Each row is a point on a tangle of strands that fork, close into loops and nearly touch. The rows are in no order.
In the rows, 128 means zero.
Points whose rows are less than 218 apart are linked; no others are. Some points are linked to none.
binov: [166 114 150 164  97 118  86 144 164 119 130 149 106 165  91 159 108 121
 124 158 110 146 138 117 100  99 134 154 141 120 175 138 121 138 129 110
 178  75  78 144 121 177 155 125 139 110  95 170 125 136 126 127 114 158
 120 166 162]
gef: [151 126 153  55 188 159 113 118 146 125 100  88  92  81 135 126 143 138
 142 145 118 134 156  92 134 139 126 102  91 162 120 158 123 168 130 141
 118 180 136 114 158 139 116 129 155 163 125 140 104  87 146  68 125 109
 140 173 154]
bip: [160 130 169 171  98 178 143 138 141  99 143 124 130 109 118 139 112  93
 165 143 133 103 169  69  98 183 118 162 112 161 100 148 146 120 114 138
  60 142 121  85 121 115 116 128  71  96 136 148  67 169  60 136  78  90
 137 141 128]
vokoz: [150  79 137  75 141 121 116  81  87 108 120  96 119 129 119 142 165  91
 131 109 103 118  87 148 121 117 190 103 157 134 132 163  97  82 108  84
 124 141 136 149  78  89 104 149 111 120 127 160 156  91 125 121 123 124
 132 165 156]
rufu: [151 105 137 169  87 156 115 140  91 153 134 112 133 106 146 143 105 173
 145 155 120 151 143 197 133 112 141 125 104 171 105 122 135 140 127 152
 174 142 144  91 163 136 107  75 185 112 145  96  78  91 178 172 115 111
 150 110  72]
soz: [164 124 130 115  52 152  99 186 125 121  91 113 116 169 104 124 108 141
  84 172 119 194 127 116  97  83 174 160 131 181 144  99 144 149 104  95
 144  72 125 130 133 158 147 113 102  82 114 179 127 170 135 102 143 122
 145 143 169]
dod: [166  84 155 159 114  96 134 145 122  82 138 120 112 111 121 162 143  89
 151 115 128 106 128 103 154 134 186 122 165 127 160 175  92 120 130 102
 134 149 131  91  97 125  96 124 105 109 144 129 115  98  96 143  84 152
 114 186 121]
gareb: [151 144 126 122 131 128 100  82  99 161 114 169 141  60 128 158 138 152
 144 112 158 181 110 186 177 110 139 113 136 179 134 122  97  85 106 103
 129 116 159 152 127  89 154 110 189 135 148 114 126  91 135 167 160 128
 114 123 127]
miz: [127 122 144 122 140  93 166 141 131  71 163 128 109 143 139 147 196  88
 108 125 133  86 103  92 158 151 136 129 138  87 113 180 103 115 146  99
  78 147 145 139 148 107 103 133 125 122 130 101 118 132  80 136  77 162
 129 167 117]
Gek: [142 100 114  64 119 143 142 155 110 167 108 104 119 105 109 122 157 142
 117  90 158 181  98 131 116 112 140 112 111 159  93 143 114 115  87 119
 111 177 160 110 120 122 120 131 179 167 131  68 109  95 177 126 136 110
 205  86 104]
git: [154 101 113 121 124 134  98 141 172 129 111 118 121 140 106 128 115 131
 146 132 193  92  90 125 202 101 159 100 102 157 116 130 142 129 130 131
 125 181 148 110 143  91 166  81 129 154 173 149 115 134 103 148 143  97
 102 142 164]
tuku: [106  82 135 163 124 133 131 137 168 119 187 123 127 175 104 137 113  98
 161 108 123  61 151  67  90 170 117 149 120  84 123 140 146 100 114 154
 150 150 154 123  86 108 125 154 130 147 143 145 119 140 135 158 106 159
 145 123  89]
zapan: [193 133 128 114 115 186  81 136 132 102 110 155  90 118 149 174 183 130
 135 114 140 120 140 118 123  71 160 113 142 136 132 152 133 131 141 121
 143 104 154 139 180 166 105 160 191 158  94  37 126 119 163 109 124 138
 182 146  84]
mag: [138 184 149 144 113 137 124  94  83 129 129 132 146 135 139 132 133 108
 129 150  99  68 126 169 131 132 101 129 152 129  79 130 150  90 148  93
  93 111  85 155 163  69  84 142  79  76 107 105  88 174  62 149  91 111
 107 120 122]
revof: [150 129 177 149 140  60 190 134 126 151 151 106 133 141 190 130 106 125
  74 124 113  78 140 143 120 106 127  72 160  86 131 153 117 102 109 185
 143 196  99  82 137 116 138 132 144 128 163 133 116  74 129 124 130 141
 109 154 214]
lufal: [ 77  93  73  74 184 200 155 117 129 102 146 128 167 179 131 156 154 124
 162 135  96 121 129 158  93 155 136 133 120  93 115 142  99  98 163 174
 134 145 130 130  82 139 133 113 104 111 134 153 195 130 149  91 114 134
 139 116 110]
zodu: [117 119  99 101 123  91 117 176 108 165 142  88 127 131 169  77 114 131
  79 145 104  89 168  90 136  98 137 122 125 116 128 101 150 162 119 170
 172 140 143  77 137  92 100 150 103 110 159 117 144 106 193 118 144 127
 113 110 103]
deg: [193 104 186 166  99 125  70  85 145 121 141 120  97 127 155 109 144 135
 110  93 134 116 156 110 102  58 107 140 112 102 148 211 125 156  97 142
 120  95 105 157 168 155 143 178 155 151  91 164  87  58 130 143 119 101
 146 161 130]
zupur: [163 152 147 179 102 139  56 161 116 153  89 110 145  98 105 116  66 139
 155 158 113  85 145  97 109 122 107 135 162 176 143  73 203 151 156 121
 152 122  80 101 133 111  86 132  98 107 118 145  92 150 122 137 135  83
 122 131 124]
Tid: [111 120  60 158 109 130 149 156 116 133 174 156 127 117 137 138 133 134
 183 112 171 109 103 117 163 192  86 124  95 123  84  92 136 138 161 115
 143 149 117  99 141 139 102  85 149 148 134  40  98 170 132 177 116 132
 137  59  67]
topa: [165 140 161 148 104  97  53  73 156 138 110 131 124 148 128  97 111 137
  91 101  86  80 115  97  99  57 106 132 142 134 174 151 155 131 104 121
 121 120 128 186 130  93 159 171 150 143 110 199 128  84 141 148 152 115
 118 160 143]
Peva: [104 107 125 114 139 110 157 142 117 134 143  78 160 165 101 116 131 116
 104 127 108 110 103 101  87 175  91 131 159  51 120 133 167 121 164 150
 124 134  66 164 103 105 142 147  99 119 108 192 129 124 101 132 154 127
 134 124 196]
lofut: [162 134 164 110  77 140 128 155 150 126 105 137  96 188 131  95 136 139
  74 161 139 200 124 169 105  64 141 156 103 133 104 135 114 145  85 112
 119  69 134 139 173 182 169 125 130 113 116 117 136 155 138  95 129 110
 173 114 135]
busef: [ 94 110  65 163 114 126 111 101 155 117 158 210 113 110 136 131 144 123
 135 115 142 128 140 151 164 137 127 150  90  90 178 134  75 129 115 130
 174  77 170 141 131 191 179 130 166 123 130 151 178 118 167 157  97 154
  85 112  95]
fibed: [ 65 107  91 129 190 113 156 122 105  84 114  85 176 110 114 127 146  90
 127 157  95  93 100 157 142 171 154 125 140 112 147 143 126 177 188 100
 137 156 103 103 110 137  74 100  77 100 116 148 165  97 122 124  96 132
 111 165 121]
sul: [136 138 170 104 171 190 150 115 137  79 117  93 117 122 107 160 144 114
 154 137 112 127 153 102  62 164 141 123 130 153 125 158 137 152 142 131
  89 138 105 141 122 171  80 149 125 150  94 143 107 136  97  62 109 144
 166 171 141]
kimin: [171  94 144 148  90 146  76 108 179 122 131 114  86 165 109 114 132 100
 130 115 188 116 131 147 146  61 148 119  76 147 123 186 113 148  77 120
 106 127 127 136 158 137 160 123 138 139 153 164  96 111 104 123 105  92
 153 143 138]
tis: [ 64 107  49 122 137 178 106 109 110  95 137 113 147 156 104 124 146  99
 128 135  89  90 118 137  81 156 138 144  99 106 155 138 119 150 153 121
 141 108 112 137 112 172  91 137  98  87 120 195 162 128 144 121  75 136
 145 116  99]
leri: [154  72 121 141  81 103 148 180 117 113 150 166 102  95 180 102 150 130
 122  98 141 154 161  86 127 119 183 156 124  77 136 157 107 141  97 143
 163  85 193  92 117 168 140 137 113 151 116  73 174 102 189 140 118 131
 144 106  75]
mibup: [119 157 101  83 168 114 185 190 111 133 101 127 171 107 147 131 150 177
 118 124 153 133  96  91 195 132  96 111 178  85 134 113 134 110 175 171
 119 177 109  92 134 118 132 113 143 161 158  66 150 137 114 109 167 119
 104 116 150]
Dig: [ 94 125  71  98 151 163 110 102  85 114  71 126 159 124 127 149 142 142
 126 119 125 127 100 163 103  55 170 100 128 159 143  85 146 131 158 114
 140 118 140 115  97 169  85 134 114 142 135  95 180 135 159 106 176 141
 156 134  89]
zovi: [142 171 195 183 115 134 175 105 130 162 139 120 116 114 159 188  79 132
 144 148 127 163 193 163  81 126 136 106 128 169 113 133 121 120  59 152
 124 157 110 112 131 146 131 106 155 124 149 125  67 133  99 113 137 147
 137 147 173]
Difa: [117 104 182 179 114  76 141  63 121 138 169 123 139 121 117 138 116 127
 134  87 130 187 121 155 120 146  88 145 117 137 142 171  89 111  89 111
 102 129 107 146  94 113 157 124 154 126 111 185  78  78  99 184 117 139
 103 154 156]
Biset: [ 94  93 153  85 170 116 150 101 158 142 108  94 123 130 126  62 103 118
 151 106 119 132 121 125 140 172 112 137  92 126  65 109 146 150 138 107
  95 161 165 134 108  67 137 114  43 142  95 111 139 133 136 125 142  83
 131 109 114]
Daf: [ 81 112  71 163 133 134  96 104  95 107 129 128 164 156 111 171 140 123
 143  83 136  85 110 154 111  66 138  97 149 109 168 117 162 134 169 133
 152 131 110 114 106 164  71 167 155 146 134 102 126 124 156 165 148 155
 166 128  49]
Zefuf: [ 76 163 124 123 191 183 152  57 155 110 108 148 159  97 108 142  96 116
 172 141 135 148 132 193 144 156 135 115 112 185 135 109 101 150 131 127
 109 130 127 138 117 124 156 114 127 138 116 157 180 142 106  88 132 135
 104 147 157]
lat: [109 187 149 152 149 142 178 109 130 152 135 119 122  83 162 132  94  97
 155 152 102 117 228 165  98 160 158  93 134 150 114 126  98 152  84 156
 140 151 118 108 133 130  96 130  99 107 147  97 116 132 124  81  89 143
 120 123 121]
madib: [ 80 110 125 159 153 127 149 105 147 160 142  94 147 118 119  78  77 122
 179  87 147 139 172 157 160 163 119 117 100 126  89 122 140 145 112 160
 117 157 121  99  93  85 142 116  98 143 135 146 127 100 126 132 131  95
 114  79 114]
Tumom: [121 115 141 112 170 113 148 149 141 146 139 109 100  90 127 105 121 100
 179  94 119 159 174 117 116 190 132 109 123  67 104 140 106 148 136 110
 171 122  76 129 106 162 112 140  87 141  88  69 134 103 158 101 118 147
 129  93 121]
famob: [ 94 140  97 173  76 110 143 122  89 116 176 145 109 116 134 122 144 140
  99 147 117  62 106 108 122 175 105 146 110 127 134 105 161 134 118 126
 146 110 169 125 163 132  94 127 193 118 135 145  97 154 132 178  88 144
 118 107 109]
siton: [154  63 161  91 105 121 156  83  90 132 120  97 132 195 169 113 151 127
 118 107 119 100  81 169 107 101 154 113 150 109  72 157 130  57 101 124
 114 152 156 146  96  81 126 119  92 105 147 151 148 119 103 141 119  70
 129 115 166]
Sef: [135 116 152 124 139 101 127 104 129 149  97 104  95  75 133  86  93 132
 153 146 121  96 116 116 159 190 103 116 105 126  87 101 171 156 158  93
 150 140 120 123 150  94 129  98  74 130  77 123 100 143 111 144 129  86
  88 127 173]
Muned: [191 124 145  83 116 131 101 187 113 148  98 112 103  65 136 115 149 141
 139 127 121 202 149  85 166 118 144 141 132 161 121 139 104 160 142  91
 110 109 130 110 140  99 102 103 101 109 115  67 110 105 155 109 148 134
 128 141  91]
mul: [ 86 130 108  99 147 123 132 187 153 144 165 101 156 165 109 104 123  92
 111 162 110 140 155  67 118 179  83 168 132  80 105 118 133 123 155 150
 109 107 114 145 111  67 153 138  51  84 143 166 143 169 120 114 144 156
 127 119 113]
zodis: [103 134 149  78 189 149 187  80 123  93 115 164 155 162 163 126 151 156
 105 155  77 126 103 167  77 156 124 152 128 101 107 128 103  96 145 150
 115 118 172 166 122 150 147 123 118 133 102 156 206 142 119  88 129 123
 118 144 145]
danan: [124 158  80  78 105 149 128 154 110 176 112 113 111  82  98 106 126 148
 133 109 163 147 109 101 122 153 121  93 105 169 110  95 168 124  98 154
 104 162 143 143 133 124 122 147 180 178 147 127  88 146 155 110 148  96
 168  45 142]
rak: [ 94 104 139 105 163  78 181 121 122 147 124  90 129 152 137 122 115  94
  95 137 102  73 116 147  94 164 153  82 150  69 110 123 143 114 124 147
 165 184 113 122 100 115 127 129 108 137 125 136 152 109 142 123 126 129
 132 124 218]
gapi: [131 133 111 121 102 122  69 105 113 160 102 124 129 108 107  91  98 158
 145 100 136 113  76 100 144 139  94 128 113 157 106  77 200 120 139 119
 112 137 164 173 138  86 128 141 136 167 119 158  93 151 128 164 182  80
 154  86 112]
Fono: [191 103 114  78  95 185  84 191 112 155  91  89 133 151 124 128 106 160
 137 165 114 178 135 132 132  97 151 143 123 170 117 106 122 141 157 121
 146 112 101 105 136 117 118  81  77  81 126 103 111 150 163 113 148 102
 129 127 101]
Genab: [149 120  57 124  84 137 114 151  97 129 142 100 131 118 132 104 142 105
 135 118 166  42 110 103 207 113 152 105 111 146 112 142 148 127 134 139
  97 165 124  96 137  66 100 114  98 118 176 134 110 144  93 140  95  76
  92  99 127]
zud: [ 99 102  87 196 139  80  85 158 169 127 130 128 181 140  80 154  87  95
 128 128 160  96 131 122 146 118 163 123 154 149 208 112 123 160 148 134
 180 144  95  96  79 131 147 101 112 112 140 190 142 113 127 167 125 144
  74 175 164]
vuvo: [ 94 127 142 172 140  73 182 109 158  96 162 141 155 150  91 107 133 124
 116  78 154 205 110 136 125 139 102 154 134 102 178 165  83 142 119 143
  88 109  87 148  75 160 174 136 127 152 119 162 140 103  86 136 135 149
 102 134 157]
ravu: [ 87  94 111 147 103  83 136 174 144 143 146  88 116 159  85 142 129 106
  99 133 142 152 125 148 123 120 155 110 122 118 149 129 120 162  92 114
 180 150 120  95 127 149 118 113 180 116 156 129  96 101 178 162 110 166
 170 131 131]
genu: [134 144 169 138 136 126 205 146 115 104  96 125 168 121 156 154 118 168
 143 114 139 150 113 110 153 107 152 129 185 154 134 109 135 103 147 176
  75 175 168 104 100 104 120 104 126 150 172 102 151 135  73 105 182 131
 114 157 151]
Sobi: [119 175  86 119  92 155 142 173 100 117 121  94 150 123 102 122 136 153
  96 140 160 151  93 126 138 125 137 108 118 192 146 116 166 163 124 153
  62 149 123 141 160 129 109 116 198 140 171 186  75 153 109 113 132 110
 156  98 153]
tudu: [113 179 101  60 183 166 150  83  91 136 101 145 152  67 117 156 138 145
 162 121 134 180 105 170 173 158 125  94 145 170 116 110  97  97 131 102
 106 138 112 148 109  92 133 115 160 143 132 109 151 130 116 104 160 128
 109 116 161]
Lipu: [154 126 187  94 151  75 115 151 138 130 127 101 116 159 133 102 158 106
 105  94 131 148 123  99 173  93 112 126 161  84  99 162 114 107 140  98
  73 133 112 144 138  75 110 168  95 128 129  92 112 110 100 128 141 139
 133 150 117]
Lipas: [ 65 141  61  74 138 130 143 163 115 129 148 132 126 121 105 122 159 121
 131 106 113 186 138  49 110 195 107 149 115 115 135 105 111 122 136 115
  87 104 156 150  86 107 126 138 102 113 134 149 141 164 132 118 136 172
 150  96  96]
reli: [132 107 105 136  92 127  76 143 153 117 142 171 107 128 171  84 137 102
  91 109 149  96 175 106 144  53 160 146 101  93 148 156 138 164  86 158
 147  78 206 116 159 140 149 175 114 154 135 116 192 118 191 121 117 115
 143 112  73]
rula: [123 132 138 130 132 101 168 153 131 126 168 163 133 159 166 107 143 137
 101 171 108 169 157 154 169 140 109 168 119  87 110 147  58 107 127 146
 125  91 137 111 148 112 158  88  99  74 156 124 150 135 117 132  91 151
  86 124  96]
Lof: [119 100 172 120  85 106 179 144 129 146 149  74 126 186 126 106 119 101
 104 113 135 152 120 119  94 145 120 144 130 122  64 135 150  80  84 123
  60 146 148 159  86  65 131 140  80 119 149 148 107 151  87 139 129 114
 159  97 158]
ros: [108 121 152 190 107 126 183 166 186  90 157 109 152 185  83 142 118 125
 125 137 172 182 115 112  90 139 103 165 132 125 151 133 148 151 138 152
  88 124  92 143 103 176 173 119 128 154 133 161 104 155  76 119 148 150
 163 136 153]
zek: [154 162 192 178 124 170 144 103 145 123 137 133 124 151 141 175 105 174
 137 140 126 135 157 166  75  97  95 132 123 151 120 128 152 133 123 171
 125 131 100 141 162 191 126 138 193 160 114 108  72 137 120 115 143 137
 158 140 116]
ropov: [183 113 160 111 106 122 187 148 128 112 138 142  77 119 163  94 143 147
 116 125 154 113 119  78 123 167 108 136 111  80  80 138 137  94 117 143
 113 118 130 125 149 169 150 143 108 163  99  97 116 160  90 103 119  96
 120 101 178]
Tugas: [ 58 175 114 140 166 124 178  97  87 126 118 143 164 111 145  99 126 175
  96 118  64 167 124 148  75 173 114 158 136 123 161  82 125 125 133 133
 123 104 156 150 100 174 122 129 146 120 103 160 183 121 153 107 152 153
 114 109 124]
Mip: [168 120 139 123 116 154 160  67  95 131 131 150 102  83 170 110 143 175
 136  81 158 111 129 111 133 143 106 120 112 120 109 160 135  84 103 176
  85 141 140 135 126 141 159 148 160 170 121 172 113  98  87 124 133  73
  98  93 178]
Gev: [108 111 159 155  84  63 189 157 130 105 170 166 106 131 168 104 144 114
  84 135 102 161 160 124 118 152 153 177 116  73 116 144  79 141  79  99
 148  79 185 116 144 158 123 127 118 103 121  96 140 135 161 148  74 163
 130 128  65]
guvel: [122 108 114 141 129 111 141 150 157 146 123 142 117 160 139 119 117 119
 157 122 163 118 112 146 144 123 116 129 104 110  69  75 149 136 169 100
 141 132 126 106 136 138 124 104  52 144 100   4 139 188 140 144 161 126
 145  96  80]
Kuv: [112 169 108 162 133 111 158 160 116 141 125 127 154 119 142 130  94 162
 140 146 156  88 106 117 148 147  96 101 164 114 135  65 196 126 169 166
 150 150  91 109 130 123 134 120 129 155 139 119 133 175 104 126 185 115
  98  94 187]
Nuko: [134 143 141 125 130 157 164  85 112 128 137 131 112 105 167 137 154 106
 154 138 143 129 158 220 133 113 166  99 102 169  83 163  97 118  92 121
 104 146 156 119 141 125 112 109 128 116 140  71 124 126 122  99  79 111
 132 112 101]
Pob: [115 132  76 146 136 124 117 146 131 156 148 130 109  44 115 130 119  96
 205  92 145 181 189  95 152 201 148 117 115 140 152 127  74 160 109  89
 173 112 124 123 101 137 122 107 119 112 121 107 124 105 138 134  96 149
 119 111  88]
tegig: [161 172 113  48 159 160  99 156 136 127  98 134  88  76 145 147 172 141
 130 142 118 148 164  66 148 113 135 108 137 166 139 128 118 154 138 129
 117 144 163 137 163 119 104 146 172 159 133  56 130 122 170  69 135 133
 143 140  98]
gusur: [ 84  99 120 128 150 139  88  99 167 170 176 125 139 153 103 139  95  95
 184  94 124 133 172 143 139 160 108 117 116 117 116 137 102  88 105 149
 144 154 139 140  81  65 163 140 134 120 156 164 123 105 150 155 115 147
 127 101  95]
Pom: [113 148 183  85 161 113 119  72 182 117 101 144  75 112 117 118 146 114
 115 121 132  99  89 109 120 155 119 122  95 138 102 119 140 112 104  78
  99 160 219 184 158 117 146 154 149 187 100  95 133 145 132 123 140 132
 146 153 138]
Sibof: [172 130 174 161 114 141 102 120  96 147  88 119 106  59 137 151  98 161
 169 162 114 116 125 150 121 146 128 120 136 176 105  97 171 148 162 102
 175 133 122 114 158 136  80  85 126 126  88  71  79 124 140 147 136 107
 119 140 123]
lalub: [183 122 174 153  87 115  75  90 144 153 109 136 127 160 125 143  86 155
 146 110 138 105  84 116 122  63 108 124 152 138 119 115 186  66 112 127
 123 151 132 181 110  85 173 142 153 174 129 134 108 130 107 175 186 101
 137 121 144]
dob: [193 115 148  89 109 109  97 132 123 109  96 181  91 125 159 127 133 145
  90 165  80  97 111  56 143 120 153 157 150 122 151 122 128  89 138 123
 143 100 189 144 129 103 155 120  91 114 126 170 171 154 121 124 135 121
  76 168 154]
fuma: [150 140 162 173 115 113 166 123 145  99 166 123 109 109 157  97 113  98
 139 136 150  66 154  69 132 164  93 148 117  96 104 157 162 137 123 141
  84 120  89 117 142 127 135 164  67 144 109 159 100 165  43 110 111 109
 101 128 178]
zuk: [168 141 175 150 142  71 141 153 135 145 145 125 121 149 156 135 110 144
 108 164 123  66 121 113 151 119  77 110 171  58 121 123 157 120 168 152
 176 133  57 112 165 117 137 134 130 132 125 101 113 133 108 142 154 146
  89 155 193]
Kover: [179 137 101  95 102 163  71 147 144 144 132 140  77 176 123 169 154 112
 131 139 152  93 117 149 147  64 130  93 125 109 102 139 125 106 139 129
 155 116  86 147 180 135 132 146 155 125 138  63 103 157 133 120 121 135
 162 113 129]
kon: [154  94 129 116 108 108 108 132 143 126 143 190 118 158 158 118 136 142
  88 148 118 180 142 172 152  87 151 160 110 107 148 151  58 111 101 138
 172  75 161 117 136 145 201 100 140  93 140 181 186 101 169 135 109 132
  92 134 124]
nif: [ 49 152  74 124 141 113 120  85  59 151  85 126 172 113 116 133 112 144
 101 122 110 174  87 181  93 121 126 119 117 158 141  48 148 110 139  80
 138  95 136 144  95 153 112 124 117 115 112 136 162 150 141 145 171 151
 131 109 134]
bis: [107 139  89 126  86 117 107 167 100 133 115 102  93  85  92 142 160 125
 102 130 155 122 124 128 112 102 173  80 135 154 179 131 160 193  90 102
 177 142 118 106 153 177  88 136 227 146 129 128  96  99 197 127 106 132
 161 121 158]
bapil: [139 134 163 113 167 145 178 163 155  80 130 106 120 144  91 173 169 131
 129 144 170 181  98 116 106 149 106 123 138 108 139 165 104 150 152 122
 100 130  62 125 152 199 135 120 161 153 112 103  95 140  90  90 129 167
 166 172 171]
nom: [109 188 153 114 162 139 180  74 115 130 129 138 137 147 144 148 131 126
 133 127 119 107 126 193 112 140  88  94 155  85  81 126 147  90 147 123
 103 123  66 181 140 104 129 161 121 128  90 103 120 170  77 112 137 127
 120  98 181]
Refi: [188 132 181 132 127 146 104  93 159  94 113 167 137 183 128 144 126 125
 142 135  98 142 140 138  88  53 126 163 164 127 151 174 110  97 122 124
 102  78  84 169 104 156 158 160  97 127  98 154 160 140  86  96 129 124
 122 163 125]
zinel: [104  83  88  79 134  78 135 142 100 109  96 122 129 107 120  93 133 110
  83 137 113 167  86 107 131 164 182 153 101 122 150 110 102 148 126  82
 137  92 153 124  91 159 130 102  66 119 117 188 197 125 148 118 126 117
  95 140 165]
gora: [119 150 103 161 148 154 128 166 127 134 162 137 154 126 139 130 107 182
 160 133 146 138 141 142 175 131  80 130 122 123 114 102 135 155 170 172
 153 136 106  89 167 151 105 100 190 140 158  65 100 117 159 148 142 138
 138  83  39]
Zur: [121 165 141 156 153 211 115  67 161 113 114 163 152 120 102 175  90 102
 197 153 150 111 149 206 140 139 121 123 106 192 103 128 117 127 135 128
  97 152 122 103 145 119 134 100 124 111 141 101 110 161  87 133  87 104
 130 137 105]
Lim: [112 134  93 141  95 198 125 126 106 101 145 115 171 182 117 121 133 120
  96 167  88  54 124 117  62 144 117 168 129 131 124 133 152 124 141 169
 106 116 129 136 139 109 116 133 113  67 147 203 133 155 107 131  87 106
 150 121 108]
ziz: [113 130 117 165 133 104  85 100 123 139 129 159 156 103 112 171 112  83
 170 120 153 147 126 175 190 131 154 127 136 176 137 121  74  85 114  61
 135 124 154 115 100  82 150  98 108  86 136  88 134 127 100 175 111 147
  99 158  90]
Vinu: [106  56 150 133 133 102 122 171 139 133 115  72 146 172  97  87 107 144
  93 121  98 190 119 131 112 114 134 168 122 117 134 124 132 182 130 118
 159 122 127  93 107 152 112 111 119 110 124 167 129  67 180 142 150 126
 167 150 102]
rif: [166 122 140  43 181 141 142 132 106 114  87 102 153 142 141 116 172 163
 120 101 128 160  86 120 164 106  98 120 154  93  99 156 108  94 177 119
  88 154 104 127 153 117 116 137 135 153 107  76 141 107 108  99 148  94
 145 154 136]
Mog: [ 82 121  86 130 154 111 169 115  83  93 141 112 157  79 113 136 174 132
 150 114 116 157  73 164 173 171 130 128 117 132 130 137  95 150 158  71
 116 154 114 107 122 138  85  85 159 122 121 108 117  93 114 152  91 144
 126 132 105]
Rudil: [131 166 136 106 142 110 113 142 136 189  88 158 121 112 120 103 116 170
  88 128 115 174 115 139 107 113  76 139 145  94 130  87 139 102 128 128
 162  93 105 155 146 158 172 160 139 141  94 115 145 123 162 121 191 136
 136  83 154]
vanim: [149 150 171 100 163 151 112  40 162 130 138 185 117 139 154 159 142 114
 140 111 113 132 164 169  92  87 121 112 149 133 154 179  89  87  92 155
 105 109 141 190 105 126 166 187 159 145 130 161 179 111 125  81 127 141
 106 148 146]
Daniz: [103 207 124 144 147 134 107 143 172 166 152 141  94  84 135 110 118  96
 138 131 132 138 229 126 144 130 105 112 121 126 136 130 104 180  92 147
 137 100 112 145 175 129 113 172 152 127 153  88 115 118 155  85 112 164
 132 102  84]
demab: [ 83  90  98 100 133  77 113 170 122 138 106  91 116 130 107  57 135 152
  76 143 102 142  82  81 128 169  94 166 100 100 140  95 146 184 157  95
 156 108 134 119 142 143 123 103  96 109 104 186 135 111 169 152 139 110
 125 127 138]
revug: [132 153 173 161 138  92  81  80 151 128  99 158 139 133 127 135 107  71
 134 159 106  84 126 176 146  97 138 142 141 132 111 123 124  99 126  54
 128 121 128 136 139  89 126 127  45  88 106  79 145 152 101 161 102 121
 105 154 100]
pedin: [ 72 137  26 156 115 131 115 150 124 125 176 171 125 124 125 146 138 137
 125 154 153  82 114 111 149 163  92 129  95  97 162  92 129 130 151 140
 182 101 116 125 144 165 145 112 165 112 147 161 142 160 141 170 102 160
  87  90 139]
ton: [130 103 142 171 174 154 120  80 154  94 118 146 170 109 107 136  89 154
 166 135 129 110 122 154 142 136 137 137 128 164 183 133 111 161 167 158
 154 149 111  91 108 156 153  90 128 143 114 186 153  88 119 137 131 120
  76 188 142]
Kaser: [176 142  90 151  52 147  87 186 123 155 132 150  86 118 113 176 118 121
 160 134 181 129 144  99 143 102 157 109 138 167 126  95 155 110 116 118
 152 100 114 122 127 131 119 120 134 124 143  71  92 188 125 135 137 136
 136  87 123]
mutif: [164 157 111 124 114 176  83 174 131 120 134 144 135 115 105 140 137  97
 146 153 135 100 171  93 174 129 140 131 128 174 135 148 105 125 134 137
  81 133 112  80 150  76 111 117 102  69 182 122  88 151 105 137  74 112
 106 141  88]
gupi: [142 169 155  79 146 173 100  99 115 152 118 145 133 164 172 124 148 153
 101 131  84 140 174 161  93  60 118 134 154 142 110 131 126  95 113 161
 106 101 156 166 146  98 118 173 146 105 133 125 156 123 153  84 143 119
 141 114  88]
nuzus: [105 106 105 154 128 128 125 116 129  98 168 126 147 190 112 145 148 107
 128  63 127 100 150 116  98  84 143 127 169  82 181 162 125 116 125 174
 127 118 107 140  69 149 108 200 151 146 133 143 145 107 139 126 127 155
 147 126  87]
nur: [ 84 108  99 141 159 107 151 156 127 128 147  89 167  89  76 127 120 112
 185  85 158 217 130 128 168 176 148 123 128 149 155 129  69 168 121  97
 131 139  90 100  78 132 120  87 141 128 144 144 114  78 115 141 123 158
 131 150 115]
tazu: [121 184 140 147 132  97  85 112 138 159 131 139 106  84 107 127 129 120
 117  98 114 123 169  93 122 115 118 104 156 138 189 134 142 158 103 135
 122 110 125 169 132 105 119 187 188 151 128 148 106  98 153 115 151 164
 122 134 127]
Retes: [114 145 122 159 111 140 144  87 128 103 150 146 138 167 134 146 142 141
  68 169  93  58  93 140  80 144 114 135 115 134 157 137 141 128 134 156
 119 135 163 159 160 128 153 106 185 103 132 216 129 140 120 143  98 141
 123 161 163]
fev: [148 132 156  86 157 148 140 118 126  94  81 138 134 133 151 114 141 165
  96 194  88 131  94 137 138 125 140 156 111 161 121 120 109 138 155 121
 114 125 182 122 167 130 136  77 109 116 125 144 167 146 120  98 135 113
 109 193 135]
telen: [159 105 159  98  93  74 134 169 123 132 166 142  85 156 181  93 129 140
  56 159  97  76 127  50 116 130 117 156 133  79 118 120 136 106  99 148
 165 120 189 105 150  92 139 155 133 117 143 127 146 126 164 147 125 145
 106 134 140]
Tize: [ 96 118 100 149 123  94 140 167  88 163 111 108 167 124 167 112  84 144
 104 168  96 125 152 149 134 118 147 136 132 135 129  63 134 140 154 148
 179 131 128  64 113 123  97  88  52  76 151  99 155 137 161 138 144 128
  91 117 105]
Bevim: [119 140 103 179  77 127 135 137  86 121 105  71 129 104  94  90 132 139
  89  81 160 139 102 144 107 102 163 109 131 165 175 124 179 196 106 122
 103 122 101 131 128 184  82 155 181 153 121 161 106  92 132 117 133 100
 147 101 160]
Lok: [154 133 129 121 126 107  80 109 140 140 117 168 126 131  88 170 123 156
 131 113 187 128  47 145 185  93 113 102 138 145 149 118 131  89 130 122
 133 165 139 151 146 101 167 118 207 171 156 108  98 125 127 197 174 133
 128 124 137]
ziniz: [117 146  46 102  94 132  93 167 134 133 126 170  83 114 103 135 161 107
 144 100 173 160 112  61 142 143 117 119 110 122 143  95 137 109 141  81
 116  80 127 153 113 155 151 156 112 136 123 112 130 202 119 124 149 157
 140  77 129]
zano: [ 81 128 121 201 134 105 159 132 111 135 126 132 199 162 147 130  69 134
 104 152  62 119 153 149  61 133 137 159 150 115 156  76 150 121 145 150
 172 108 121 102  71 170 109 110  83  94 109 158 185 132 146 133 132 143
 112 134 117]
Vulum: [163 126 174  94 168 180  76  75 192 124 100 163  95 136 117 167 133 134
 168 109 142 111 106 136 118  93 109 121 119 144 112 128 137 113 138 115
 133 142 173 180 155 139 147 162 175 191 105  78 138 123 146 110 167 134
 169 165 109]

A piece is all that can be reached along the links. How many separate loops has the piece of each point below (a circle has one, a figure eight two, a Y none), and how many tips (points with one link)?
mibup -> loops 0, tips 6
Pob -> loops 1, tips 4
tudu -> loops 2, tips 6

A fork is a point with three links, a tip a point with one. Leave the first point through the second and follow the links. Name the first fork or tip that comes.
zuk / revof -> zapan
reli / leri -> tis
Kover / Kaser -> mibup
nif / Dig -> Sibof
